A landscape with many valleys, sampled at points; each row gives a point and its height.
From any point a ball rolls to the lowest of the 2 points nearest to it. It stops when none of these is lower. Distance is the straight distance between rows; heights are no part of it.
k_780: [159 130 140 130 128 106 174 133  72 134  89 109 110 122 135 119 135  98
 129 130  65 175 111 123 124  69 115 172 169 184]  height 2.94
k_289: [177 147 123 131 113 109 177  87 137 133 128 166 175 136  88 109 155 140
  88 108 120 101 154  65  69  84  87 136 110 148]  height 5.57
k_547: [109  96 102 131 166  82  83 141 102 135  92 103 120 127 189 126 116  95
 164 162 165 135 116 201 178 141 165 134 119 170]  height 2.63
k_580: [160 127 114 158 128 184 117 180 189 125 184 121  83 123 110 145 128 170
  88 120 145  90  92  85 166 107  99  94 109  57]  height 2.72
k_955: [150 216  96 142 133  86 142 135 133 167 154 134 184 122 140 116 147 151
 126 129 156 171 122  85 102 124  96  96 146 131]  height 0.55
k_476: [178  93 105 153 130 152 111 146 147  94 130 126  51 149 111 133 116  95
 164 102 165 139  98 132 191  88 160 103 123 107]  height 3.64
k_756: [157 116  98 158 113 140 110  72 117 115 161 143 155  97 150 121 133 129
 175 109 182 142 144  97 159  38 151  57 140 169]  height 6.87
k_796: [157 120 109 129 133 134 209 139 137 142 135 145  97  91 122 101 155 203
  59 142  92  84 148  31  92  97  71 141 130 104]  height 4.74
k_682: [127  52 196 125  89 190 122 117 128  70 124 144 126 126 159  86 130 142
 155  88 155 139 129 163 133 118 162 110 103  95]  height 2.81
k_264: [132 153 104 141 138  96 155 145  96 171  97 112 107 114 155 109 143 114
 135 132  92 206 141 112 140 100 162 101 183 177]  height 6.63
k_766: [147 163 112 149 158 190 126 151 116 137  92 106 186 125 115 161 118 157
 126 202  84 139  86 137  90 116 178 117 144 139]  height 4.88
k_6: [140  78  89 164 148 110 123 132 140 111 185 131  81  98 165 169 127 107
 151 105 188 116 134 100 194 119 131  87 102 124]  height 2.05
k_698: [160 138 119 127 141 107 186 100 131 141 138 165 168 140 111 137 156 158
  67 139 120 124 135  25  78  94 120 112 135 156]  height 5.40
k_847: [ 85 143 159 115 140 117  83 160 141 103 186 133 160 125 104 150 136 150
 113 141 152  63 112 126 111 167  68 147  86  98]  height 4.75
k_176: [109  92 118 128 144 160  99 125  90 133 103  98 105 165  88 161 103 144
 171 165  57 155  79 161 131 107 131 161 147 159]  height 2.64
k_68: [108 137 158  88 127 133 132 145 142 128 165 170 211 180  88 159 146 143
  48 146 141  89 110  80  75 159 110 140  99 132]  height 4.89
k_974: [105 128 158 125 128 146  68 194 170 130 181 153 176 127 115 150 115 162
  93 141 158  62 115 150 137 172  97 139  86  70]  height 5.07
k_449: [ 82  55  94 131 140 154  80 111 150  93 120 152 116  81 131 137 102 137
 127 147 159 145 143 180 199 102 182 103 135 151]  height 5.09
k_768: [148 174 111 114 103  92 133  87 130 122 177 102 120 162  54 160 141  81
 129 104 118 151 115  62 104  92  36 155 132 152]  height 3.56
k_443: [210 122 102 137 137  76 162 167 115 117 122 131  94  96 141 140 134  74
 110 128 138 130 128  78 163 125 152  97 156 140]  height 0.50
k_274: [109 135 177  97 123  88 112 141 113  87 160 113 104 148 155 120 131  75
 151 132 143 100 119 157 132 165  87 179 108 128]  height 6.96
k_26: [137 158 156  84 119  78 160 121 139  98 144 139  99 124 120  92 158  97
 105  96 131 117 143  73  87 148  50 185 113 125]  height 6.06
k_732: [113 199 133 116 133 113 134 115 120 126 174 112 127 141  54 155 153 116
 118 137  94 149 103  74  86 110  46 165 133 133]  height 3.92
k_886: [141 100  62 133 153 133 133 136 145 109  71 140  93 137  70 146  97  84
 115 124 131  85 151 147 178 138 174 124 115 127]  height 5.68
k_810: [161 127 126 131 123 201  85 173 199 125 169 100 111 139  69 134 138 168
  94 139 141  53  94 120 148 129 108 117  98  49]  height 2.12
k_743: [ 74 130 159 117 145 125  81 147 130 143 160 101  86 187 138 107 118  98
 180 100 160 147 115 199 156 179 106 179 114 110]  height 6.32
k_788: [111  94 140 100 160 161 125 114 106 135  44 106  96 149 128 132  98 117
 158 178  56 126 109 184  80 161 152 177 143 164]  height 3.53
k_833: [156 112  99 131 122  88 119  93 118 137 148 157 163  76 137 119 126 145
 129 104 159 153 169 103 155  48 111  90 132 184]  height 6.73
k_794: [151 121 115 124 145 119 124 127 125 110  66 103 131 120 144 166 121  77
 151 169 127 102 126 169 125 178 179 125 116 124]  height 5.71
k_418: [169 141 103 139 153  88  76 168 106 123 120 137 143 109 158 169 109  89
 141 165 148 126 106 133 154  95 130 121 146 150]  height 2.25
k_917: [ 59 126 174 130 130 147 109 120 141 135 158 131 167 163 105 118 119  96
 158 115 146 116 171 150  85 229 159 113 106  94]  height 3.21
k_364: [106 135  85 122 143  62 111 111 122 144 108 152 157  99 113 162 104  92
 118 119 141 120 140 165 174  86  81 141 130 196]  height 6.47
k_919: [126 157 131 141 112 107 147 113 119 148 154 124 118 101 156 109 140 188
 148 109 131 149 118 115 143 108  67 139 123 130]  height 3.80
k_319: [126 159 140 143 133 191 115 144 171 141 125  87 134 167  70 117 161 149
 115 157 116  73  96 147 104 182 153 122 105  56]  height 5.61
k_105: [147  94 115 139 125 125 109 102 116 111 141  96  68 160 139 123 118  65
 179  95 166 145 109 152 190  83 164 110 127 145]  height 3.90
k_292: [164 132  82 151 135 123 106 149 101 115 148  96  91 132 102 167 105 118
 145 142 122 138  92 118 197  68 129 130 157 147]  height 1.03
k_758: [155 179 110 118 133 104 177 129 153 133 150 146 121 113 163  68 170 189
 102 142 181  64 153  50  99 180  56 126  91 111]  height 5.39
k_446: [ 98  46 180 119  90 188 155 119 158 119 160 170 146 110 127  83 129 198
  71  86 132 119 160  97  91 145 144  87 124  84]  height 2.44
k_952: [152 161 149 122 124 153 170 176 147 131  89 128 139 127 175 128 134 127
  67 134 123 152 135 108  97 181 177 133 148  89]  height 3.26
k_433: [108 144 143 115 121 118  96  96 115 108 134 146 180 146 110 163 112  77
 154 137 131 100 133 150  93 155 126 128 123 158]  height 4.68
k_290: [102 155 121 122 118  82 127  76 121 134 156 141 162 119 131 173 121  61
 139 120 140  77 162 115 127 144 110 113 139 180]  height 4.73
k_522: [ 74 117 150 137 123 154 110  97 150 111 122 129 128 158  88 117 116 106
 141 115 138  98 177 158 137 210 178 113 110 100]  height 2.67
k_566: [146 172 109 117 120 131 157 136 168 154 159 144 165 159 138  66 158 200
  76 122 199  54 156  66  86 171  85 114  80  94]  height 5.60
k_942: [166 157 100 151 122  85 138 116 143 141 180 137 125  92 183 152 141  75
 139 123 153 142 143  56 141 130 145  74 161 149]  height 2.07
k_111: [149 133 128 156 111 161 164 115 138 131  97 123 123 132 107 116 142 150
 109 116 102 155 124 113 124  76 158 123 143  99]  height 7.11
k_701: [141 160 120 115 121 114  96 102 120 131  70 134 180 127 166 107  97  87
 141 139 130 158 143 196 108 105 148 140 134 193]  height 3.48
k_641: [113 144 113 145 171 112 119 163  84 171  67 116 174  99 173 137 115 160
 133 178  88 156 118 174 107 139 114 157 147 172]  height 4.10
k_379: [ 72 179 118 127 143 119 131  96 135 168 126 134 207 149 102 167 137 148
 125 154 106 157 142 115  84 162 115 112 132 151]  height 3.10
k_31: [125 122 166 122 134 186  82 174 161 103 129  98 146 155  89 139 132 128
 118 157 123  59 100 152  94 201 145 145 103  68]  height 5.81
k_384: [115 154  71 146 148  83 135 123 119 177 134  97  64 150 115 112 124  81
 149 101 128 194 142 135 198 112 130 127 164 153]  height 3.37
k_376: [156 121 177 123 111 176 148 158 139 118  96 134 145 112 121 118 133 162
  81 140 100 108 113 129 108  97 131 137 139  95]  height 7.23
k_303: [106  81 112 113 130 144 111 137 125 124  95 113  66 150 115 151 110 106
 142 138 101 160 114 162 145 154 178 138 137 124]  height 3.43
k_291: [164 133  83 131 134  92 118 109 109 147 134 108  80 135 139 107 132  76
 166  98 159 155 127 146 196  69 152 108 157 183]  height 3.67
k_804: [189 141  88 170 124 110 166 144 107 159 111 132 121 104 120  98 149 136
 109 118 107 167 137  49 133  39 131  87 172 160]  height 6.86
k_706: [121 135 105 102 116  89 139 114 121 141 112 154 121 149  99 165 111  62
 108 127  99 145 152 100 121 122 141 134 161 177]  height 4.16
k_568: [108  52 182 129  89 197 134 126 164 121 195 144  98 106 116  77 139 206
 115  83 136 123 163 105 116 135 118  92 106  67]  height 2.00
k_495: [ 82 137 130 122 126 135 145 136 146 178 111 126 140 122 124  99 130 186
  93 119 108  96 156 169 140 160  90 163 115  83]  height 2.54
k_453: [196 149 110 128 117  98 164 155 121 123 162 156 133 102 167 144 149 104
 110 132 150 132 124  36 127 131 134 101 169 144]  height 1.37
k_938: [100  88 111 111 124 101  79  87  86 120 131  99 121 107 159 148 122  74
 186 148 136 148 106 177 141  81 164 113 155 209]  height 1.25
k_559: [158 164 153 102 114  96 161 136 119 102 141 119  95 117 175  94 156 102
 127 119 129 117 119  82 119 125  88 172 127 107]  height 6.22
k_805: [123 147 170  93 117 106 183 124 141 127 131 159 139 131 121  89 165 129
  56 100 117 115 149  70  61 138  45 187 107 120]  height 5.91
k_58: [154 189 126 127 107 109 138  92 157 124 204 150 135 146 149 145 144  74
 147 103 178 129 147  61 116 161 121  76 138 136]  height 2.82
k_211: [191  94 103 157 131 174 112 164 171 116 175 106  49 126 114 140 128 146
 135 104 156 121 123  94 187 111 139  87 108  79]  height 3.25
k_947: [101 130  85 151 154 108 142 125 135 162 152 105  42 154 102 151 130 110
 162 107 115 163 135 122 192 133 149 105 134 114]  height 3.04
k_366: [134 164 127 159 145 179 108 135 128 134 110 100 169 131  93 158 121 172
 120 179 123  96  70 135 104 112 129 108 108  92]  height 5.17
k_343: [159 170 150 116 121  92 174 170 119 145 138 104  65 143 178  75 153 119
 130 108 140 182 116 105 133 121  89 169 157 131]  height 6.37
k_881: [127 151  85 143 163  53 119 119  95 146  96 155 178  61 118 151 128 112
 114 150 133  92 167 132 155  95 112  96 143 188]  height 6.31
k_853: [121 139 160 124  88 122 124  87 138 106 215 140 135 129 154 132 141  81
 175  92 167 135 144  91 113 151 112 101 130 127]  height 3.40
k_452: [112 154 180  99 132  95 100 158  96 101 158 121 139 133 182 134 131 106
 155 137 142 156  92 145 100 162  88 166 123 147]  height 6.81
k_370: [162 141 122 148 122 140 159 124 152 110 128  84  74 136 114 116 155 121
 154 113 140  98 127 150 157 166 128 124  93  80]  height 7.28
k_579: [113  90  88 145 168  84 133  87  82 133 142  83  81 130 126 162 141 113
 180 168  99 119  99 140 182 114 135 123 140 163]  height 1.01
k_143: [122  97 142 121 140  82  80 139  86 139 126 109  92 166 191 104 108  78
 153 124 169 146  90 206 165 112 128 169 123 164]  height 2.23
k_725: [150 140 125 133 133 147 121 174 186 164 147 171 164 134 142  93 133 197
  68 120 211  61 137 100 123 166 103 105  84  83]  height 5.62
k_640: [113 127 116  98 116  74 144  76 113 137 121 136 146 111 153 151 125  60
 137 119 120 130 173 117 128 110 132 113 174 203]  height 4.44
k_565: [ 90 102 132 136 136 128 136  85 120  99 149 137 105 113 119 147 126 101
 155 113 145  95 170 130 149 177 145 116  92 112]  height 2.08
k_49: [169 122 120 145 142 125  75 181  99 118 108 113 150 128 165 160 102 105
 158 177 114 158  81 153 121 102 159 121 155 178]  height 2.73
k_544: [126 110 135 137 135 164  99 184 180 132 171 148 157 108 138 133 129 176
  87 118 183  97 134 114 136 175 124 107  88  59]  height 5.37
k_865: [120 119 141 131  93 196 121 133 158 122 200 141 115 162  35 117 132 164
 117  94 139 119 125  86 132 114 119 125 106  74]  height 0.36
k_506: [191 149 106 141 124 152 166 166 130 143 113 152 130 114 124 121 136 144
  89 113 112 159 124  71 120  86 152 111 159 112]  height 6.99
k_571: [ 99 100 160 140  92 186 129 117 167 125 215 156  94 163  67  88 131 166
 127  74 141 132 171  85 107 143 130 100  93  75]  height 1.27
k_50: [175  71 155 120 125 151 149 189 138 103  68 132 121  90 194 124 136 137
  86 136 126 141  93 173 149 134 157 131 134 109]  height 1.72
k_166: [121 104 134 117 120  99  78  91  82 123 146 136 122 154 168 131 101  72
 179 123 159 144 100 192 155  97 122 136 140 186]  height 1.81
k_524: [116  98 141 123 118 131  81 139 122  96 133 175 187 105 130 160  80 131
 107 150 145 122 135 150 129 116 144 109 114 137]  height 4.46
k_267: [ 81  62 150 113 139 169  97 136 135  92  65 129 160 109 139 150 122 143
 128 162 106 106 124 198  98 178 183 128 115 114]  height 5.28
k_100: [123 221 137 144 103 121 141  87 123 158 134 129 211 146 143 117 151 119
 153 110 146 176 137 100  81 125 110 110 139 137]  height 1.44
k_585: [131 129 165 129  85 140 114 107 127 100 191 148 152 131 118 128 122 137
 146  93 153 143 134 117 115 111 105 126 116 118]  height 3.88
k_419: [ 97 159 165 120  90 111 120  56 138 136 124 113 200 166  85 116 151 115
 138  83 125 175 158 111  68  95  67 142 125 152]  height 2.65
k_508: [155 110 116 143  94 142  89 107 106  81 146 136 154 115 141 137 123 137
 163 114 155 149 112 143 166  32 147  76 145 161]  height 6.98
k_128: [ 83  98 169 102 121 146 117 117 101 127  86 101 117 145 163 112 123 142
 161 142  80 155 105 191  80 174 149 161 137 136]  height 3.22
k_793: [141 212  97 169 152 123 138 172 118 172 126 117 158 111 118 138 139 155
 107 155 113 184 105 101 128 128 105 118 172 126]  height 1.45
k_87: [133 138 133 144 144 189 126 145 133 155  48 112 188 105 134 125 114 175
 106 175  89 127 106 172  99 109 166 117 140 128]  height 4.63
k_179: [118  86 191 121 100 186  89 128 133  61 118 137 162 150 111 111 130 108
 159 122 148 121 127 157  94 151 178 122 102  88]  height 3.28
k_668: [ 51  75 139 127 112 152 127  59 156 105 129 155 109 115 128 109 136 119
 148  93 113 184 182 135 134 128 215  93 147 139]  height 4.54
k_731: [146  74 150 120 115 122 167 124 127  95 139 137  42 126 170 110 133  86
 134  76 154 136 134 112 148 131 163 125 121 105]  height 1.92
k_799: [102 152 102 141 149  76 141 107 104 143 137  94 122 104 174 140 137 113
 188 140 152 120 120 151 166 163 124 103 132 146]  height 2.13
k_862: [116  91  98 104 143 158 100 139 133 139  46 141  79 161  70 156  87  90
 121 144  83 136 126 149 116 139 178 155 149 154]  height 3.73
k_427: [ 90 185  85 159 158 129 161  86 133 164 140 122 189 141  82 169 145 157
 119 164 106 138 122  82 107 122 154  95 144 133]  height 3.55
k_251: [158 138 124 150 130 176 153 138 169 115 145  99  94 139 101  96 165 157
 136 104 155  65 140 109 128 173 130 109  81  65]  height 7.38
k_462: [126 149  80 154 158  96 146  79 102 151  82 128 179  98  77 162 131 144
 125 166  93  93 143 126 150  91 114 115 135 167]  height 6.15
k_180: [104 130 139 111 122  99 108 122 119 129 127 136 132 129 156 141  98  74
 140 126 130 147 155 155 122 173 145 136 126 155]  height 4.36
k_510: [182 145 129 152 101 150 124  96 112  89 127 119 174 116 119 138 130 142
 161 138 138 117  98 131 124  59 145  92 138 140]  height 7.09
k_193: [101 122 166 106 139 159 102 162 118 117 131 115 134 146  99 150 116 130
 118 180  92  82 115 136  70 207 141 160 113  94]  height 6.02
k_678: [ 97  88 136 116 125 180 119 148 131 139 106 114  77 158  73 166 109 153
 138 140  52 146 105 151 144 138 144 150 146  97]  height 3.05
k_97: [115  68 172 130  99 142 137 109 125  87 142 126  91 135 151 111 131 119
 157 108 140 159 114 142 145 128 159 119 122 110]  height 2.40
k_703: [ 98  96 100 163 157 116 122 121 151 142 198 115  71 125 153 144 127 113
 165 106 153 156 138 122 215 154 140 101 128 110]  height 2.59
k_390: [146 109 107 135 143 113 109 102 131 111 144 139 111  95 141 148 118  85
 149 120 174  99 158 129 175 140 155  93 117 151]  height 1.38
k_337: [129 117 172 119 131 163 124 155 106 120  94  98 133 123 158 142 122 139
 138 159  80 157  91 158  94 146 123 150 147 111]  height 2.84
k_91: [156 101 152 126 119 166 134 137 141 105 136 128 123 128 109 126 141 150
 106 120 142  83 110 109 115 135 151 127 104  82]  height 7.35
k_660: [ 95 137 171 108 100 133 134 146 131 122 128 147 130 133 155 106 121 121
 115 101 131 149 152 144 106 182 144 146 133 100]  height 4.01
k_873: [139 175 131  96 132 103 147 139 151 130 159 143  99 114 158  37 147 160
 112 102 177  80 165  88 106 155  35 160 106  94]  height 5.16
k_907: [ 92  85 110 147 157  87 154  98 101 136 156  89  80  97 167 166 154  98
 170 140 137 119 117 133 185 166 130  91 124 161]  height 1.60
k_997: [109  55  86 149 147 148  98 151 154 124  91 139 107  98 124 166 119 146
 108 132 145 111 128 183 199 110 171 115 122 123]  height 5.30
k_287: [130 142  96 154 172 126 123 142 104 142  36 106 188  79 155 117 130 161
 102 172 102 137 131 187 142 115 158 124 143 149]  height 4.37
k_957: [134 170  70 130 132  91 144 101 139 164  73 132 110 160  90 133 104  50
 122 117 109 144 181 130 143 135 134 139 148 166]  height 3.89
k_670: [ 93 191 160 117  78 133 112  73 134 137 139 130 207 172 127 107 148 105
 166  83 142 159 148 132  69 133 107 126 125 134]  height 2.09
k_247: [141  70 178 118 115 171 126 187 122  97  89 133 134  94 192 156 124 141
  97 155  93 155  96 152 104 144 173 127 157 106]  height 2.27
k_40: [ 53 106 168 113 132 155  84 153 137 142 143 103 104 173 124 104 108 117
 171 117 129 129 134 203 144 223 140 151  96  96]  height 6.14
k_81: [138 178 108 153 150 155 144 179 128 177 114  89 120 114 133 113 129 180
 113 152 102 173 107 131 155 111 121 128 168 107]  height 2.04
k_896: [134 190 133 137 127 188 140 140 144 138 123 114 166 165  86 133 148 173
 105 156 109 124  96 127  87 143 139 121 120  74]  height 5.38
k_196: [105 173 145 116 138 123 101 142 111 133 172  68  82 170 142 111 135 122
 185 117 145 163  95 162 146 126  96 172 121 125]  height 6.49
k_25: [129 131 124 118 125 121 170 116 135 120 140 173 181 159 101 165 145 135
  59 142 105 102 116  57  66 140 149 122 123 135]  height 5.18
k_517: [147 149 112 141 111 206  95 149 180 123 170 148 141 192  46 125 121 163
 112 108 157  69 104 112 138 124 127 117  88  55]  height 1.36
k_48: [109  92 137 110 143 152  99 150 122 114  75 158 166 116 126 168  93 123
  87 175  91 118 128 155  80 166 171 138 128 146]  height 5.03
k_647: [120 132 138 133 112  87 166 103  90 144 146 101 111 118 171  97 174 154
 147 102 109 182 109  99 134  72  80 146 159 150]  height 3.52
k_757: [146 191  77 136 143  97 138 116 125 175 104  95  98 159 107 125 125  77
 158 109 120 138 138 136 165 134 132 141 137 132]  height 3.66
k_430: [135  85 120 119 111  96 197  87 126 156 128 142  97  93 129  96 134 181
 116  92  95 145 172 108 146  78  75 131 143 118]  height 4.33
k_65: [ 95 160 127 132 147 138 138 167 133 186 102 103 124 131 143 109 116 175
 101 137 106 146 128 178 151 141  98 166 145  94]  height 2.56
k_617: [ 77 127 120 118 138 155  60 160 145 135 116 125 129 166 114 145  74 109
 175 139 128 116 139 198 114 213 153 142  94 113]  height 5.93
k_991: [161 147 109 116 139 116 179 163 149 144 142 124  79  84 161  75 139 220
  96 138 130 100 151  43 124 113  40 138 116 107]  height 4.96
k_336: [120  84 191 101 103 138 110 124 117  57 143 141 163 120 160 118 113  92
 142 126 156 109 136 148 102 170 165 129 107 126]  height 3.68
k_666: [120 108 114 149 117 117 164 113 142 151 169 135  84 107 146  85 126 197
 142  87 132 129 175 117 149 107  76 126 100 108]  height 4.09
k_587: [ 89 135 129 128 167 146 101 151 113 125 127  93 108 133 131 164 121 142
 171 184  93 102  99 141 103 220 128 159 105 116]  height 6.21
k_216: [111 104 151 123 127  73 186  93  85 128 111 106 103 112 171 103 136 111
 138 125  92 157 136 136 135  88 112 163 152 161]  height 3.24
k_457: [ 82 103 116 129 112 128 145  75 154 115 136 166 141  95 133 109 127 157
 123  95 123 171 178 120 109  98 179  81 154 147]  height 4.25
k_136: [147 177 139 111 138 137 135 158 125 111 155 115 106 134  74 146 137 135
 117 155 102 103  92  91 114 127  90 160 119 103]  height 4.31
k_691: [ 90  85 128 114 137 100 103  96  74 132 120 104 140 125 154 164 111 114
 176 173  91 158  81 156 127  78 133 134 157 206]  height 1.79
k_728: [112 100 125 127 163 157  54 180 153 129  89 113 138 147 145 165 107 112
 144 155 143 109 113 205 127 221 153 131 100  99]  height 5.72
k_735: [179  89 144 126 130 116 147 154 101 109  91 130 118  90 188 104 144 131
 113 129 137 140 123 129 143  91 155 127 153 138]  height 2.24
k_996: [157 180 115 122 137 100 136 147 135 115 189 120  90 115 101 134 148 145
 123 129 133  97 104  88 147  93  33 166 112 119]  height 4.65
k_321: [ 98 102 107  94 136 142 101 100 107 129  50 134 118 142  83 135  76  93
 148 168  66 149 134 169  95 114 157 168 158 185]  height 3.78
k_423: [134  76 158 106  93 158 156 135 157 124 127 188 140 102 144  87 107 171
  64  96 147 111 163 112 102 137 132 127 107  91]  height 2.83
k_984: [135 110 157 129 136 153  93 167 125 117  74 103 147 117 167 154 116 118
 135 167 142 112 110 180 104 198 173 135  97 109]  height 5.51
k_113: [172 148 113 119 132 129  65 143 100 127  64 125 174 128 142 134  91  84
 158 166  93 165 119 163 114  69 163 132 164 211]  height 3.14
k_635: [149 137 125 150 107 137 111  72  89  83 113 113 152 155  99 140 122  96
 197 149 127 103 101 156 123  57 138 105 129 148]  height 7.19
k_218: [154 123 126 135 125 130 211  86 129 151 112 131 123  96 125  76 142 207
  88 108  78 118 172  66 101  73  79 139 123 109]  height 4.53
k_245: [123 150 131 121 134  96 120 126  92 138 104 127 165 115 167 127 123 119
 146 137 104 174 123 172 114 108  98 155 144 189]  height 3.79
k_350: [160 110  85 155 157  96 135 135  75 144 111  66  74 135 103 149 146 102
 155 150  89 150  83 112 176  78 157 114 152 155]  height 0.37
k_256: [104  79 120 121 167 122 100  97  76 155  87  77 102 149 147 141 119 157
 182 180  91 161  69 196 124 100 151 152 141 176]  height 2.26
k_311: [163 122 106 160 132 152 149  87 135 100 106  96 104 141  88 125 143 130
 159 112 144  77 137 147 162 104 161 111  95  94]  height 7.29
k_573: [111 160 154 109 131 144 149 162 162 146 115 156 154 151 151 112 135 147
  69 124 138 126 140 117  97 195 137 150 128  77]  height 3.65
k_771: [156 167 114 106 125 123 154 155 156 125 171 135  66 106 125  87 141 167
 108 106 152  96 135  69 122 118  38 150 111 100]  height 4.92
k_378: [ 87  98 140 105 125 133 108 164 136 122 120 195 180 102 121 173  94 142
  61 156 122 106 124 134 110 159 155 128 127 135]  height 4.77
k_341: [135 161 132 132 123 111 168 160 106 168 112  95  82 150 158  99 145 116
 138 104  96 226 108 121 126 110 137 138 179 129]  height 6.50
k_904: [ 65  63 110 134 125 139 109  88 142  98 133 150  87 124 108 148 110 115
 155 113 131 169 143 156 189 111 192 104 139 145]  height 4.85
k_713: [137 117 110 131 139 105 154  88 120 115  55 111 128 101 125 139 133 101
 129 153  95  93 149 162 134 151 186 133 136 147]  height 5.87
k_248: [147 163  98 145 154  94 112 121 105 151  92  98 138 113 183 116 128 107
 164 139 157 133 122 174 165 137 144 123 132 155]  height 2.55
k_845: [135 128 117 101 100 131 136 117 149 146 120 196 159 156  72 126 100 122
  63  93 137 152 144 102  99  97 124 131 133 144]  height 3.60
k_420: [141 117 139 113 113 141 128 139 154 148 141 204 161 149 104 106 107 147
  66  98 168  97 151 107 103 136 133 127 104 109]  height 3.23
k_272: [ 95 155 142 138 121  86 106 129 118  98 199 135 142 105 127 132 140 146
 161 124 159  89 117 123 140 148  63 138  99 122]  height 4.38
k_465: [ 96 118 172 105 114 148 118 145 140 122 184 170 178 135  92 142 136 187
  70 131 120 110 107  91  83 125  70 135 109 117]  height 4.55
k_863: [139 120 152  96  89 116 187  78 148 130 128 171 148 133 124  68 139 158
  83  86 115 117 179  73  54 103  76 167 117 122]  height 5.75
k_165: [101 168 164 121 139 121  92 154 102 126 178  75 119 156 159 136 130 135
 176 161 112 159  57 147 106 135  72 165 126 120]  height 6.64
k_29: [126 153 156  93 142 100 105 164 107 100 132  79  69 159 147 113 149  96
 144 138 135  69  89 162 125 171  84 193  98 104]  height 7.07
k_173: [123 110 116 111  95 115 123  98 139 118 131 192 150 113 117 120 108 112
 110  83 132 159 170 137 116  91 151 112 145 158]  height 3.94
k_323: [159 153 118 150 113 160 165  84 135 140  97 108 129 160  98  88 143 144
 137  97 130 124 149 134 121 112 163 112 113  89]  height 7.20
k_983: [113 130  88 130 133  99 167  72 128 131  61 147 164 108 108 131 125 128
 103 143 100  91 168 136 114 118 154 129 126 163]  height 6.01
k_460: [128  56 172 132 123 152  91 136 140  54 155 175 162  99 146 159 113 123
 127 131 169  80 123 146 122 139 148 115  82 118]  height 4.08
k_10: [163 159 102 144 136  99 111 122 104 120 161 119 120 128 115 170 118 108
 144 133 130 113 113 121 169  81  99 115 118 132]  height 1.61
k_501: [157 105  90 157 152 125 123 153 159 139 107 144  87 114 103 147 106 130
  96 120 139  99 138 145 185 128 157 110 112  99]  height 5.50
k_911: [193  97 110 104 119 112 158 157 135  94 137 155  71 101 155 137 123  70
 114 113 151 113 142  82 151 154 166 120 121 113]  height 1.28
k_217: [118  92 156 110 115 166 152 180 142 129 101 149 117 107 165 153 122 142
  65 139 113 180 126 126 110 168 179 126 168  98]  height 2.78
k_54: [118 120 186 125  88 152 118 135 131 118 179 151 139 120 115  95 133 197
 110 102 127 128 126 111  99 104  68 138 112 102]  height 4.24
k_723: [143 162 145 125  98  92 143  55 132 117 150 112 144 154  92 131 153 112
 162  77 108 146 150  79  96  83  54 136 128 139]  height 3.15
k_231: [ 67 163 120 124 138 145 133 129 145 187  91 147 185 142 104 151 110 177
  94 153 105 165 141 154 107 165 130 128 133 122]  height 2.57
k_234: [184 100 138 116 135  91 143 148  69 113  62 110 120 104 172 104 128  98
 134 133 106 128 103 159 137  69 145 159 151 179]  height 2.61
k_808: [166 177 102 166 138  92 171 147 108 175 104 134 136 105 147 105 153  94
 105 122  97 189 152  51 141  92 149 100 199 167]  height 6.75
k_275: [ 71 133 128 129 119 138 127 121 150 174  84 152 164 138 102 111 112 169
  86 103 123 133 170 181 122 156 149 132 120 110]  height 2.06
k_69: [118 157 153 122 143 123 145 129 120 106 141  63  67 150 115 101 169 122
 158 127 124  79 105 138 142 160  98 176 102  81]  height 7.17
k_380: [127 119  79 139 121  98 103 128 119 156 132 169 153 102 119 118 101 140
 123 103 169 139 152 164 191  70 106 105 138 179]  height 6.61

Where does a ball stop that starts at each point below?
k_193: k_350
k_91: k_443
k_640: k_390
k_756: k_984
k_501: k_865
k_796: k_50
k_323: k_443
k_26: k_443
k_725: k_443
k_996: k_955

Call two points neighbours if one is among the 2 nearest of the other. Go from one point of each pair to the other, from neighbour to neighbour, staying as low as possible. Name the highest point that can't be avoided.
k_350, k_938: k_547
k_771, k_50: k_991
k_443, k_390: k_725
k_350, k_50: k_321
k_865, k_390: k_105
k_275, k_955: k_65
